Each row is a point on a landscape with many valleys, with its height.
A ball rolls from a point to the lowest of its 2 nearest points, and stops where none of them is lower. Distance is the straight distance between rows; heights are no part of it.
k_31 h=54.2: [131 120 117 120 124 112 124 130 151  80  80 126 119  88 121 189 137 127
  55 141 168 172 141 156  35 185 155 139 176 141 124  90 126 112 122 133
 157 133 129 170 116 136 178 119 167 130 126 100 144 134 161 154]
k_955 h=38.9: [120 125 113 117 138 139 124 102 127 120 110 130 130  97 171 149 142 167
  74 113 186  87  81 169 101 196 155 110 130 112  77 132 124  81 126 123
 159 101 139 130 127 117 174 120 165  56 149 110  65 127 151 115]
k_740 h=61.6: [133  90 103 161  82 139 160 148  97 140 128 173 189 188  60  87  90 106
 193 125  78 120 183  88 182  54 118 106  85 136 135 141 129 145 129 140
  80 154 131 132 122 151  83 144  67 180 150 140 175 152 118 138]
k_182 h=55.4: [122 116 151  91 143 125  57 163 116 174 128  63  44  77 129 115 165 161
 108 142  87 169  89 133 126 187 144 133 103 111 112 107  73 175 140  85
 176 139 122 139 144 150 149 131 203 118 137 108 107 168 107 127]
k_602 h=58.6: [146 175  90 162 160 146 203  92  89 108  82 113 189 159 128 132 130 150
 169 165 202  99 176 164 159 147 130 108 134 126  89 149 113 114  99 133
 144 149 114 137 113 123 145 190 113 113 160 167  53 112 133 121]
k_326 h=72.1: [150 104 104 118 112 121 113 120  86 161 136 153 109 134 131  87 142 184
 156 109 105  75 103 139 156 134 164  76  70 113  77 131 105  61 115 105
 103  95 161 139 142 140 142 118 157  97 144  95  81 148 147  99]
k_846 h=47.4: [146  69 133 132 106 125 143 141 160 135 127 157 160 151 113 109 135 110
 132 105 104 132 154  97 114  78 133 130 160 148 169 120 135 129 142 132
 105 114 147 152 130 114 119 132 124 153 102 116 152 166 131 129]
k_195 h=71.8: [118 102 148 108 103 117  83 140 173 113 139 147 124 127 157 157 116 107
  71  93 133 146  78 104  81  88 144 123 136 135 169 107 162  83 156 151
 140  84 150 115 122 115 154  81 153 121 117 103 197 108 150 140]
k_362 h=61.7: [122 159 144 130 131 112  89 137 146 113 185 134  98 128 117 129 111 130
 154 119  93 129 120  79 145 102 132 137 114 133 170 137 112 147 149 134
 106 139 114 109 151 154  65  73 102 151  86 122 178 108 125 124]
k_778 h=49.4: [117 134 135 134 128 172  86 177 114  87  99 129  93 126 129 132 145  62
 111 137  84 213 120 189 100 183 151 161 107 119  89  99 190 141 119 167
 129 125 145 114 111 139 149 128 141 195 150 129 190 125 115 119]
k_997 h=72.8: [128 123 130 160 148 149 184 110 135 119 157 146 186 156 152 138  93 118
 141 137 165  82 144 124 160  61  90 104 143 163 159 148 148 127 127 147
 144 142  87 108 116 102 114 136  82 103 151 161 121 116 138 146]
k_529 h=57.6: [116 101 119  80  97 139  35 169 158 133 143  98  47 124 166 115 162 113
  76 100  70 159  44 163  76 164 153 149 103  88 127 110 150 132 158 102
 121  94 157  82 124 110 174 102 210 121 123 100 179 128 120 136]
k_257 h=51.0: [126  82 130 123  81 168  97 187 129 136 137 155 102 162 126  68 137 112
 141 140  39 163 149 134 144 109 131 114 117 112 148 118 150 160 117  96
 105 137 129 110 115 141 110 131 142 186 119 114 164 141 114 106]
k_507 h=48.4: [141 154 129 112 123 107  40 161 130 155 158 107  59 102  98 120 157 101
 137 101  87 152  95  81 130 130 129 166  87 109 145 137  82 123 156 133
  88  99 142 123 187 136 116  87 133 150 112  80 177 130 106 126]
k_334 h=86.3: [136  93 129 123 161 134 137 115 112 181 172 133 166 128 143 121 128 162
 139 109 146  73  89  90 160  79 122  76 119 133 132 155  97 110 135 117
 147  97 112 133 154 108 134 112 124  80 153 108  81 130 145 134]
k_880 h=75.1: [123 137 136 111  95  92 110 118 192  87 132 150 157 123 128 187 137 103
  59  93 190 124  96 110  40 107 136 139 141 143 156 122 155  51 151 154
 120  73 152 138 125 115 141  81 122 119 112 102 177 105 165 136]
k_600 h=32.5: [136 123 135 132 120 146 156 123  99 179 112 118 105 141 128  79 169 108
 125 118  96 130 162 131 162 164  96 169 134 112  85 145 145 161 110 153
 106 134 134 126 113 121 138 178 100 137 146 135  99 165  88 124]
k_933 h=46.4: [109 175 138 124 140  96 110 134 151  88 143 117 132  77 122 215 113  71
  92 134 147 167 130  88  78 125 119 157 155 161 166 103 162 133 158 186
 136 116 126 144 137 141 131  84  88 152 104 136 199 106 143 146]
k_531 h=50.4: [ 91 155 185 121 136 159 149 108 130 151 185 121 123 132 151  87 104 139
 165 137 104  93 131 124 205  96  66 129 131 127 148 156 115 203 117 102
 132 186  67 113 117 134  46 144  94 108 110 173  96 125  79 119]
k_823 h=68.8: [157 139 106 142 134 130 156  97  94 154 112 133 143 139 133 102 133 152
 157 113 155  73 139 157 157 150 153 103  96 128  69 143 112  76 116 126
 115 116 153 142 144 119 134 161 115 105 154 111  60 136 146 106]
k_851 h=62.6: [149 163  85 147 154 138 184  96  69 140  86 130 177 148 115 119 114 125
 139 136 186  76 152 176 164 141 119 128  98 121  66 160 152  92  98 176
 118 136 111 116 129 132 162 186  83 119 169 155  90 120 129 115]
k_317 h=54.9: [135 125 138 145 126 124 206  91 164  90 137 137 148 164 120 104 121 153
 176 154 129 122 186 133 140 129  99 145 196 147 149 140 118 171  88  78
 120 194 131 134  85 112  55 142 112 148  97 177 107 134 106 139]
k_768 h=69.3: [132 132 105 136 134 128 192 103 135 101  97 142 212 125 132 183  97 137
 106 130 222 111 141 146 104 100 120 124 144 152 136 123 139  78 115 156
 134 117 111 131 118  95 155 150 101  98 147 142  95 105 176 165]
k_553 h=65.9: [138 115 103 141 148 128 223  91 150 122  96 132 210 149 133 145 128 163
 146 141 213 123 165 139 119 111 125 121 174 150 147 117 105 100 108 118
 128 130 129 143 103  85 137 156 126  94 142 152  78 132 155 156]
k_711 h=74.3: [133  70 118 117  95 152 119 124 107 160 137 163 117 150 151  50 156 161
 150 100  69  70 106 157 161 124 129  78  92 101  87 150 120 109 112  79
 103 107 167 112 128 115 138 151 156  95 133 108  65 142 130  91]
k_561 h=47.6: [146  97  91 154 112 121 175 128  87 131  79 154 201 153 106 128 100 170
 151 161 147 133 160 158 132  80 167  92 127 130 139 103 122  85 105 124
 134 130 120 155 102 118 150 152 142 129 168 135 100 124 171 127]
k_323 h=77.4: [147 167  79 165 144 104 205 112  85 111 100 128 185 173  57 152  80 135
 208 155 168 120 173 121 161  78 134 111  94 137 128 124 119  90 118 168
  97 141 134 130 126 154 111 146  83 146 164 178 137 104 126 133]
k_373 h=9.9: [135 153 134  92 119 142  92 140 122 140 133 102  42 120 136  92 190 120
 128 130  83 135 124 159 133 204 126 183 122 101  81 145 130 155 126  89
  84 123 156  89 136 131 100 143 140 140 108 133 115 121  84  85]
k_594 h=46.7: [123  63 121 133  91 157 141 150  98 182  87 137 151 140 162 101 127 103
  91 122  90 139 125 164 169 129 143  90 124 103 101 110 162 119 116 151
 146 104 141 127 110  96 188 183 142 135 181 118  96 175 127 113]
k_98 h=72.4: [132 164  81 156 165 107 195 113  98 120  98 125 214 148 104 174  75 124
 144 162 220 103 151 118 142  85 104 125 117 132 128 129 139  94 131 193
 128 135  94 133 113 114 144 157  63 103 163 177  98  93 165 169]
k_266 h=28.4: [110 157 118 131 143 156 127  80 141  83 135 139 132 126 170 162 129 168
  87 127 206  72 119 188 100 176 141  96 123 128  93 139 141  93 113 102
 169 129  97 110 119 121 152 112 138  61 149 121  81  90 164 112]
k_676 h=55.1: [137 146 141 131 114 107  50 176 140 120 170 132  75 123  84 157 128  93
 138 115  68 171 106  55 105 108 133 142  96 120 178 112  97 136 166 153
  88 114 134 123 169 137  94  60 119 180  91  98 210 120 125 127]
k_546 h=66.3: [114  79 126 146 130 136 160 131 143  74  85 141 145 124 161 153 148 130
  96 135 136 180 171 188  63 168 145 137 194 127 139  88 153 145  89 120
 165 148 128 142  80 115 172 135 168 158 136 139 141 129 156 133]
k_888 h=67.1: [111 191 164 137 142 116 131 131 147  98 182 105 116 107 120 130  76 134
 172 150  99 123 136  93 159 123 114 130 139 136 170 127 102 176 133 115
 122 180 102 131 141 159  30  79  84 151  74 147 138 112  84 122]
k_39 h=70.9: [129  97 135 111 102 162 130 123  95 169 162 167 109 166 124  43 150 188
 178 143  68  73 133 148 170 112 121  86  69 105 117 156 126 143 110  39
  94 134 130 102 117 139  86 158 154 110 116 135  68 127 110  81]
k_427 h=29.5: [100 158 161 128 150 182 155  86 139  96 148 100 109 131 178 143 149 173
 115 156 168  82 152 167 155 181  95 109 163 134  98 162 123 186 103  63
 184 177  75 111 117 117  95 149 125  85 112 167  65 127 122 124]
k_14 h=80.1: [130 165 140 111 125 123  86 107 140 122 160 137 117 112 134 150 127  88
  94  92 152 111  91 115 111 107 156 137  99 129 117 149 146  67 159 172
 103  72 149 105 156 140 129  90  92 103 124 102 178  98 140 127]
k_269 h=31.5: [140 122 115 133  93 115 135 123 105 125 100 167 154 116 130 133  98 140
 111  88 158  92  80 175 122 103 173  95  81 112  86 115 154  13 100 140
 105  72 169 126 126 122 163 117 129  97 150  96 110 120 163  94]
k_465 h=63.6: [117 161 131 133 151 132  90 127  96 109 153 125  99 107 150 145 116 114
 118 139 120 136 121 139 147 141 139 118 101 129 123 139 161 138 121 163
 146 121  97 108 132 155 125 111 111 130 136 142 157  91 131 111]
k_730 h=18.9: [133 138 111 144  99 139 143  96 118  99 117 179 163 124 134 130  92 130
  81  96 186  96 103 187 111  88 135 127  85 130  91 138 201  25 107 165
 109  85 141  96 104 119 146 141 101 108 139 132 130  89 151 112]
k_983 h=62.5: [116 126 150  95 134 146  43 166 125 128 150  89  31 107 160 110 164 163
 130 138  62 177  77 150  93 182 157 117 118  88 130 114 107 177 134  76
 157 145 121 114 120 150 126 101 189 123 131 112 136 122 107 118]
k_88 h=66.5: [121 127 138  97 116 126 111 113 139 124 168 147  83 150 136  59 152 177
 156 131  85  76 123 143 145 139 120 116 113 106 140 159 125 150 112  53
 100 142 138  90 121 133  70 136 141 105  86 132 101 113 119  92]
k_563 h=58.4: [111 181 136 134 152 122 118 103 133  62 141 128 127  99 157 184 103 105
  98 147 184 120 120 154 109 151 130 120 125 147 127 139 171 103 130 149
 150 131 104 109 124 161 118  80  94 117 127 136 166  80 155 120]
k_994 h=66.8: [150 145 100 167 150 123 210  77 127 136 145 129 175 187  65  92 102 169
 241 133 157  83 159 101 169  82 116 104 112 140 122 177  96 113 106  84
 110 153 147 145 131 134  65 140  98 100 139 151  97 129 111 122]
k_101 h=72.3: [126 164 128 142 143 120 115 121 102 136 144 130  98 135 104 105 122 146
 193 147 107 134 159 123 150 132 142 120 101 135 119 150 100 134 112 114
 122 140 114 135 143 172  79 108 118 142 104 132 124 120 107  95]
k_770 h=52.2: [128  83 101 140 130 157 161 135  87 165  76 134 186 121 160 133  94 131
 100 142 158 138 114 140 149 103 144  76 135 110 107 109 139 110 113 166
 160 111 119 132 120 111 214 171 141 119 183 118  65 145 154 136]
k_842 h=41.8: [ 89 180 186 128 143 179 169  94 127 125 158 109 102 124 153  95 143 153
 142 155 129  95 149 142 194 166  69 143 165 116 117 155 110 208 108  64
 149 196  78 128 102 125  52 159 114  96 104 182  49 126  82 126]
k_668 h=62.4: [124  80 142 108 118 136  64 157 136 151 164 131 107 123 166 122 130 139
 111 108  85 147  75 107 129 101 147  86 103 119 163 124 133 142 140 124
 149 105 133 106 130 132 153 103 178 106 145  96 162 137 136 128]
k_773 h=56.6: [100 151 153 147 156 156 139 118 100 147 189 135 140 132 133 100  85 138
 181 148  96  89 121  88 192  70  75 100  97 141 157 149 120 175 135 134
 146 158  69 115 132 159  66 114  66 124 129 155 129 106  88 120]
k_509 h=47.3: [139 120 136 117 127 140 167  79 146 121 139 136 128 158 125  84 154 142
 160 128 129 100 174 145 156 145 104 164 154 134 114 154 130 148 105 102
 103 147 146 129 118 106  84 165 116 127 112 156  87 147 105 106]
k_127 h=38.2: [123 135 142  96 129 114  63 170 126 178 122  72  51  88 105 106 168 100
 104 122  74 178 119  97 156 177 117 199 132 108 126 117  88 196 153 119
 114 140 129 145 145 129 127 133 130 156 100 107 148 157  87 130]
k_993 h=46.6: [118 133 106 125 146 134 154 111  95 127  73 113 175  84 150 172 132 141
  69 143 215 114 107 175  98 182 135 121 138 117  83 116 122  94 116 163
 165 106 123 135 130 111 227 147 135  78 148 127  61  98 163 144]
k_423 h=40.1: [131 121 130 118 126 124 164 104 147 135 101 134 113 126 138 112 159 106
  99 127 133 124 155 152 131 171 113 166 174 127 100 147 153 152 123 130
 116 127 139 130 129 100 132 158 112 141 116 143 115 151 106 124]
k_858 h=29.0: [117 154 145  98 118 145  67 144 131 124 124  95  34 119 151 116 172  81
  93 115  80 158  88 169 117 209 114 184 112 100  90 134 165 155 152 133
  94 118 156  73 139 129 144 136 147 135 108 128 175 110  87 104]
k_889 h=30.9: [135  93 136 131  85 151  74 186 174  99 127 140 109 138 126 138 133  71
  77 107  69 187 105 111  92 106 144 170 132 132 152 100 171 133 145 143
 102 108 152 119 122  98 148 108 172 203 117 106 229 151 139 139]
k_729 h=82.3: [129 147 141 115 147 117 103  97 138 163 154 128 133 118 147 147 132 104
  94 108 158  91 107  92 131 108 115 124 125 146 125 152 121 119 152 149
 123  98 118 112 163 130 133 104 100  99 121 114 137 111 140 136]
k_743 h=54.6: [139  71 135 106  94 123 139 141 194 112 140 160 132 170 127  75 150 133
 138  85  84 107 155 127 103 100 112 139 162 138 165 141 126 147 123  80
  72 121 161 109 124  68  98 135 145 147  91 131 139 147 122 127]
k_139 h=48.3: [112 137 128 134 134 132 119 103 148  56  83 119 116  72 135 197 135 115
  46 135 181 169 122 190  22 207 137 152 138 113 104  97 174 103 114 144
 177 116 146 135  99 150 185 112 150 127 131 113 154  88 160 142]
k_304 h=31.4: [110 130 144 144 110 144 128 116 129  78 109 166 156 112 167 146 107 112
  50 109 179 133  84 208  78 131 141 138 102 112 106 113 219  46 116 167
 142  88 140 103  90 132 166 131 128 104 142 122 156  80 154 116]
k_606 h=38.0: [120 173 146 110 137  68 124 127 186 117 135 107 129  89  96 206 112  78
 104 142 142 158 138  48 104 135  92 166 181 172 157 105 108 178 160 171
 124 134 131 159 150 132 105  90  81 142  82 126 162 145 116 179]
k_422 h=53.5: [131 122  99 173 130 118 205 121  81 105  63 126 200 162 108 142 100 160
 162 184 183 138 189 152 135 109 140 113 148 121 122 121 113 103  99 145
 138 154 112 143  92 125 158 181 141 153 161 162  62 116 147 133]
k_981 h=74.1: [129 166 143 133 138 122 138 104 121 124 167 133 111 150  71  85 120 164
 231 132 116 106 146  92 162 110 127 122  97 120 148 161  80 143 121  73
 101 166 135 136 147 179  32 105 112 139  79 129 109 113  86  97]
k_876 h=80.3: [130 190  87 165 169  92 208 110 105 105 130 102 198 157  85 177  74 133
 214 179 185 125 172  94 154  94 115 108 139 139 141 130 108 138 132 160
 137 173 100 160 115 146 107 142  92 148 149 173 102 122 116 141]
k_601 h=40.2: [150  88 131 124 108 134 130 148  94 187 101 132 129 129 137  87 163 121
 119 115  78 137 149 138 152 154 133 127 127 117  97 124 126 137 122 135
 122 115 154 146 129 108 166 174 144 148 146 110 105 198 117 130]
k_476 h=48.9: [139  99 119  82 100 127  47 168 132 174 154 112  57 116 140 101 154 131
  97  93  55 120  45 134 136 135 143 129  81  79 102 113 108 119 164 107
 106  82 171  95 152 107 160 105 198 113 123  72 139 134 118 108]
k_713 h=61.1: [128 105 124 154 132 144 213  93 146  89 113 149 179 177 141 108 127 162
 136 146 155 107 180 155 134 120 115 112 192 146 152 138 125 154  99  90
 147 171 110 146  84  88 115 152 134 123 128 165  88 134 140 144]
k_608 h=54.0: [143 107 131 112 116 113 112 135 166 121  95 116 107  97 123 163 165 110
  72 117 123 161 154 146  44 187 147 186 174 140 129  86 132 127 133 121
 124 128 156 159 128 108 159 129 174 144 113  99 167 172 140 140]
k_935 h=56.1: [124 127 133 150 125 141 112 161 113  77  83 121  99 110 136 137 142 107
 119 157  85 215 152 184 100 194 150 152 156 132 110  88 158 149  93 147
 164 160 136 150 104 150 161 145 158 195 141 135 167 140 127 118]
k_873 h=77.6: [138 166 139 121 120 104 132  90 149  89 137 158 169 130 125 167 111 111
  94  94 195 100 107 119  80  84 135 131 112 155 141 145 171  38 135 159
 108  76 144 119 128 126 123  97  85  99 126 114 160  89 154 132]
k_568 h=39.7: [134 130 138 100 137 128  37 171  97 177 150  92  41  96 139 106 156 107
 121 118  70 153  68 111 148 153 131 147  82  98 106 127 108 151 162 128
 123 103 134 105 169 138 159 117 160 126 129  97 151 146 107 124]
k_696 h=65.7: [152 156  93 160 133 127 189  97  70 167 102 137 151 157  97  78 131 143
 195 128 146  77 159 142 194 128 125 123 103 127  74 159 126 122 104 139
 106 140 120 128 132 136 110 181  89 109 152 153  65 144 110 122]
k_383 h=82.7: [139 145 107 152 162  92 183 131 102 146 115 106 185 134  85 148  93 141
 200 149 156 157 157  58 148  82 138 109 134 147 146 117  71 132 133 148
 148 155 107 183 147 156 122 125  99 145 140 149 108 132 122 162]
k_719 h=51.3: [122 136 137 107 149 103  64 140 133 166 125  85  90  73 130 158 140 114
  82 128 131 159 105 109 116 184 139 146 138 143 111 109  92 156 146 141
 172 117 125 151 168 145 160 114 154 115 125 114 134 156 127 145]
k_386 h=63.7: [129 100 137  91 108 123  68 158 157 153 135 112  76 105 152 141 157  88
  61 101 100 141  76 119  97 145 117 167 133 114 130 117 135 130 181 131
 111  89 152 102 148  96 161 106 178 132 106  97 181 148 127 144]
k_491 h=47.2: [122 128 152 109 123 121  83 172 139 159 147 111  84 107 111 103 149 120
 146 129  62 166 131  84 148 121 103 177 139 121 166 123  98 189 136 108
 102 165 118 140 138 123  86 132 133 171  78 108 147 143  83 128]
k_180 h=84.7: [132 121  89 158 169  92 191 130  89 175  97 108 207 139  94 153  97 161
 183 141 176 116 140  92 156  78 149  85 122 126 143 128  66 119 122 146
 152 124 115 165 145 124 157 135 128 126 150 113  70 138 150 167]
k_340 h=27.8: [117 169 145  89 127 110  94 131 124 175 114  79  39  88 114 108 192 108
 108 130 101 145 132 119 162 212 103 199 146 104  94 143 100 193 131 114
 110 144 133 123 157 149  99 130 121 117  92 131 103 146  71 120]
k_58 h=57.2: [120 101 129 150  95 140 138 149 104 132 126 155 136 157 103  68 118 121
 177 145  52 142 153 106 166  90 133 101  87 136 139 135 135 156 117 133
 109 146 124 125 123 158  91 136  99 180 131 136 162 140 103 112]
k_161 h=67.8: [145 111 149  92 113 103  95 140 187 141 149 120 103 112 151 136 149  93
  95  96 107 132 118  84  91 116 120 156 160 137 156 132 125 148 165 131
  95  96 162 117 151 101 137 115 123 127 101 115 165 138 128 145]
k_277 h=63.0: [147 155  82 162 165 136 219  76 101 124 113 121 193 198  84 127  93 159
 216 163 202  78 158 131 178 100 117 112 115 147 112 162 110 101 102 110
 117 165  96 140 110 124 105 164 102 106 152 177  72 112 124 129]
k_49 h=48.7: [139 114 136 113 131 125  77 155 104 188 138 101  73  98 132  97 160 159
 125 112  76 132 113 108 137 148 135 129 118 117 110 120  75 140 140  91
 137 108 138 143 150 129 137 125 182 103 125  96 101 160 109 131]
k_86 h=40.8: [115 118 135 114 124 162 104 154 118 111 117 130  68 131 156  94 164  86
 111 120  66 166 123 192 121 207 125 152 112  95  86 127 194 149 111 127
 113 121 152  92 115 126 153 154 140 161 148 140 154 124 102  87]
k_746 h=40.4: [142  81 116 147  84 132 145 136  95 130  92 162 162 144 125 123 103 156
 126 123 122 118 130 159 127  99 169  84  91 126 117 103 145  50 107 141
 130 107 141 144 113 123 153 130 147 122 162 114 121 128 157 107]
k_669 h=51.9: [114 104 109 122 135 135 164 133 106 143  49 136 189  80 153 182 109 137
  63 148 199 159 109 155  96 123 135 112 159 111 127  87 128 100 116 177
 162 100 106 148 102 100 235 171 136 110 156 129  69 123 167 158]
k_449 h=52.8: [105 194 126 128 139 107 114 103 164  81 123 130 147  91 121 223 103  79
  79 139 203 114 120 104  81 120 114 144 132 157 130 125 153  91 164 185
 149 108 123 137 147 154 139  88  73  98 116 135 174  95 165 153]
k_389 h=42.6: [131  88 129 109 105 150  83 171 156 126 125 133  89 137 143  95 154  91
 102 114  53 179 120 144 123 142 120 147 140 104 150 113 166 162 141 121
 119 120 148 104 115  98 126 130 157 180 116 120 182 151 115 123]
k_485 h=65.8: [116  85 144 144 119 150 172 125 136 103 109 150 149 149 169 103 140 146
 122 135 120 148 174 173 123 140 126 104 186 125 143 126 146 157 103  98
 163 164 112 131  93 111 142 158 159 161 127 160 105 144 134 124]
k_163 h=76.0: [118  91 133 142 134 167 147 124 140 127 132 159 162 131 184 129 113 109
  98 128 135 119 134 138 136  88 108 117 157 141 140 123 178 120 121 160
 150 129 111 107 110  98 154 142 120 117 149 138 131 127 147 131]
k_869 h=69.2: [112 158 153 115 149 147  20 181 107 120 155  88  42  86 131 129 143 119
 149 140  53 179  84 117 131 183 153 138  86  99 141 117 112 171 141 112
 135 140 118 113 139 178 100  80 157 151 107 122 167 115 102  99]
k_554 h=84.3: [132 137 141 110 162 106 110 113 112 184 171  97 125 108 124 120 133 128
 147 117 146  96 107  67 159 107 114 117 123 134 125 154  84 139 157 122
 137 119 124 129 175 145 110 109  99  88 114 104 102 131 109 128]
k_717 h=70.5: [157 134 125 136 135 113 163  99 162 113 183 139 140 179  75 102 103 166
 214 121 149  89 152 103 148  80 117 111 115 141 148 171  96 120 115  57
 107 156 146 127 139 145  34 122 103 102  91 151 107 116 119 102]
k_9 h=65.5: [129 109 107 176 106 106 185 134 114 129 145 175 210 186  71 115  66 109
 198 138 110 110 165  69 167  25 104 109 108 162 177 127 135 133 139 172
  95 154 127 136 114 153  86 127  67 165 144 170 183 112 127 141]
k_753 h=75.0: [148 187  81 161 161 107 221 101  66 138  83 106 185 170  72 146  89 115
 185 165 187 108 164 117 177  88  98 137 104 130 103 139 125 110 129 207
 100 137  82 123 114 134 134 171  66 139 183 168  93 113 117 134]
k_459 h=68.4: [111 149 148 127 140 147  75 150  83 136 156 119  72 116 135 109 137 141
 152 157  76 149 114 130 152 145 148 103  89 110 123 135 125 154 121 110
 146 150 105 126 138 178 105 102 126 144 127 120 131 118 114  93]
k_703 h=40.9: [116 135 139 123 127 138 115  98 153  72 112 133 119  90 156 171 129 130
  49 103 196 127  84 179  60 165 154 133 136 128 114 109 183  69 136 154
 165  90 135 125 114 137 176 101 156  91 141  95 137  86 169 130]
k_835 h=61.8: [116 103 131 147 125 118 128 151 158  58  95 130 111 105 147 177 130  97
  86 139 125 218 147 175  52 180 136 154 192 144 126  74 171 158 108 141
 172 157 136 146  85 126 160 114 163 197 119 136 184 138 144 148]
k_580 h=30.0: [157 147 118 141 124  79 114 155 140 121 117 118 139 118  79 159 115 120
 151 116 125 173 142  69  95 114 151 141 137 162 175  84  89 106 135 148
 129 115 147 176 161 133 127  95 147 170 121  97 183 167 131 149]
k_615 h=55.0: [138 157 158 121 127  93 111 140 169 134 143 100 104  98  91 142 126 110
 160 131  96 143 155  49 123 131 122 170 156 135 175 115  75 166 149  96
 112 155 142 165 151 146  70  98 117 155  68 110 143 150  90 139]
k_882 h=9.3: [110 150 144 120 148 171 136  88 153  74 170 129 106 152 183 143 141 161
  94 130 182  62 128 197 128 173 105 108 133 139  96 174 153 127 109  84
 155 159  83  93 117 113 120 146 139  68 128 155 103  97 138 116]
k_825 h=56.7: [120 138 132 101 150 102  71 132 157 132 126  99 103  75 151 190 131 139
  66 130 157 153  92  99  84 153 155 105 140 138 128 118 100 117 155 127
 191 109 125 153 157 143 170  83 162  99 136  86 147 127 167 146]
k_54 h=86.5: [132 106 112 149 153 130 196 110 109 171 142 125 191 146 112 111 114 181
 188 116 164  75 117  92 176  72 134  83 130 126 138 144  79 116 122 106
 147 133 116 152 152 123 123 145 122  98 143 124  54 142 137 148]
k_71 h=61.0: [135  81 128 101  95 113 126 108 178 112 177 163 118 172 132  68 149 160
 165  94  86  68 131 127 127 100 118 113 140 124 172 164 103 120 142  47
  76 132 149  92 127  97  75 123 132 104  89 123 114 117 131 110]
k_300 h=40.3: [156  97 130 136 124  92 139 152 143 159 110 131 161 139  81 131 130 113
 152 126 111 159 162  62 119  91 112 158 175 162 174  99  92 148 144 145
 116 131 143 176 147 108 123 139 128 165 121 115 161 178 121 171]
k_157 h=13.5: [137 100 128 124  88 116  81 190 142 114 126 151 127 130  87 147 121 106
 123 113 101 182 139  92  90  83 155 140 115 154 189  87 136 108 132 151
 113 103 147 162 144 114 139  94 166 197 135  87 214 142 154 141]
k_333 h=47.1: [139 141 135 135 142 115 131 125 137 111  75 114 122 112 122 137 159 120
 106 141 135 162 175 144  99 193 145 161 181 145 109 121 122 150 110 134
 134 142 155 149 112 131 144 147 138 149 116 133 123 156 127 129]
k_624 h=55.9: [111  87 152  93 124 138  58 159 136 181 177 107  72 111 161 100 158 170
 109 121  73 118  80 102 132 109 126 111 113  96 153 136  84 165 168  79
 129 103 127 105 148 138 136 116 170  93 103  88 116 131 116 120]
k_859 h=45.5: [111 151 145 105 152 101 106 123 159 164 117 102 109  67 127 174 129  76
  85 136 149 150 126  70 117 163 109 159 160 146 131 124 107 193 151 157
 158 135 114 151 159 144 139 115  96 111 131 125 143 147 117 170]
k_361 h=67.5: [110  75 144 109 107 141  78 144 166 115 153 151 114 137 186 112 113 124
  77  92  93 133  63 149  91  85 150  89 121 117 148 114 186 113 149 124
 152  97 127  90  95 123 161  97 176 106 134 120 179 106 159 129]
k_875 h=69.5: [122 123 107 173 128 126 201 109 122 132 148 153 214 179 111 120  62 116
 170 131 153  81 142  92 186  23  78 111 119 161 165 131 149 134 137 166
 105 147  78 120 101 107  93 147  54 135 161 190 132 108 131 166]

Where does a ball stop that starts at each point below?
k_753 | k_600
k_997 | k_157
k_14 | k_49
k_326 | k_730
k_981 | k_730
k_711 | k_157

Call two points neighbours if one is among the 2 nearest of the other. Go from one point of each pair to the other, from neighbour to neighbour, staying as low as possible. Name the highest point that can't be avoided.
k_882 and k_600 | k_770
k_600 and k_606 | k_825
k_730 and k_373 | k_546
k_882 and k_730 | k_31
